Each row is a point on a landscape with many peaks, with its height.
A climber steps from a point to whichever of its 6 nearest points has the largest rise for the distance, and stops where none of them is higher. Distance is the straight distance between rows; heights are no part of it.
Q542 (h 155): [ -9,  16, -26,  26,  16,  -9,   2, -20]
Q434 (h 517): [ 20,   6, -18,  -9, -25, -13, -19,  11]
Q300 (h 481): [ 18, -12,  10, -16,   5, -13,   9,   0]
Q337 (h 515): [  9, -14,  23, -23,  -5,  18,  -2,  10]
Q80 (h 452): [-29,  12, -45,  27,   4,   4,  -5,   1]
Q122 (h 313): [ 12,  11, -20,   2,   9,  -6,  -8, -27]
Q100 (h 490): [ 23,  -8,  -5, -17, -15, -18,  -5,  16]
Q561 (h 558): [  7,   5, -24,  -8, -37,  13, -19,  -5]
Q127 (h 50): [-30,   4,  20,  16,  10,  16,   2,  -8]
Q261 (h 532): [ 21,   0, -14, -11, -20, -18, -13,  12]
Q531 (h 430): [ 22,  -9,   0, -15,   3, -16,   3,  -1]
Q3 (h 358): [-23,  -7,  18,  13,  12,   2,  21,  -4]
Q643 (h 707): [ 8, -9, 14, -8, 12, -6, 17, -8]
Q838 (h 327): [ 17, -14,   9, -21,  -5,  -8,   4,  10]
Q283 (h 370): [ 12, -16,  16, -23, -13,   8,   1,  18]
Q546 (h 331): [-18,   1,  26,   5,  11,  15,  12, -13]
Q936 (h 418): [  2,   4,  15,  -4, -21,  34, -25,  36]
Q121 (h 608): [-26,  17, -37,  29,   8,   3,  -1, -10]
Q747 (h 482): [ 15,  -6,  -1, -11, -22, -12,   1,  33]
Q370 (h 82): [  2,  12, -17,  17,  20, -15,   5, -17]
Q260 (h 628): [-25,  -5, -24,  23,  12, -24,  11,  18]
Q195 (h 2): [-40,  -6,  13,  21,   5,  12,   5,   4]
Q890 (h 379): [-19,   1, -13,  24,  15, -24,  18,   7]
Q345 (h 250): [  1,  18,  27,  -4,  12,  20, -18, -13]
Q566 (h 435): [ 13, -17,  18, -19,   0,   3,   8,   3]
Q224 (h 105): [-24,   8,  25,  13,  10,  19,   3, -12]
Q862 (h 594): [  6,  -2,  26, -18,   0,  27, -11,  -2]
Q906 (h 200): [-10,  10, -15,  24,  16, -23,  14,  -7]
Q703 (h 546): [  9,   2, -22,  -7,  -8,  15, -11, -32]
Q701 (h 634): [ 12, -15,   9, -19, -20,  -1,   2,  29]
Q729 (h 572): [ 18,   4, -21, -11, -14,  -3, -21, -12]
Q638 (h 454): [  4, -10,  25, -13,   5,  14,   9,  -6]
Q582 (h 290): [  0,   3,  -3,  13,  17, -21,  18,  -8]
Q745 (h 616): [ 18,   1,  -8,  -8, -25, -19,  -6,  26]
Q898 (h 303): [  3,  -8,  18, -10, -23,  26,  -5,  33]
Q535 (h 689): [  9,   2,  20, -17,  -7,  29, -28,  14]
Q64 (h 440): [ -6,  -3,   9,   6,  16, -15,  25,  -6]
Q481 (h 397): [-24,   6, -35,  26,  12, -21,   3,  10]
Q266 (h 489): [ 22,   1, -12, -10,  -3, -15, -12,  -9]
Q850 (h 302): [  7, -12,  15, -13, -24,  13,   0,  35]
Q55 (h 376): [ -5,  -2,  28,  -6,  10,  19,   6, -12]
Q399 (h 702): [-33,  16,  16,  25,  10,   8, -20,  -3]
Q791 (h 666): [-7, -6, 23,  1, 16,  0, 22, -8]
Q42 (h 60): [ -4,  13, -25,  12,   8,  11,   0, -32]
Q61 (h 285): [ 13,   3,  -6,   0,  16, -21,   7, -14]
Q799 (h 449): [ 18,   6, -15,  -5,   4, -11, -10, -19]
Q570 (h 661): [ 10,   1, -22, -12, -22,  15, -17, -19]
Q69 (h 277): [-19,  -4,   7,  16,  15, -12,  27,   0]

Call two points neighbours if one is among the 6 nearest of the other. Go from one point of each pair to the other, from neighbour to neighbour, staying as high as possible. Name the lowest point that can't be avoided.
Q570, Q121 => Q890
Q399, Q701 => Q3
Q121, Q260 => Q80
Q701, Q570 => Q261

For each start below, name the point where the climber stops.
Q122 => Q570
Q345 => Q535
Q266 => Q570
Q69 => Q643
Q582 => Q643
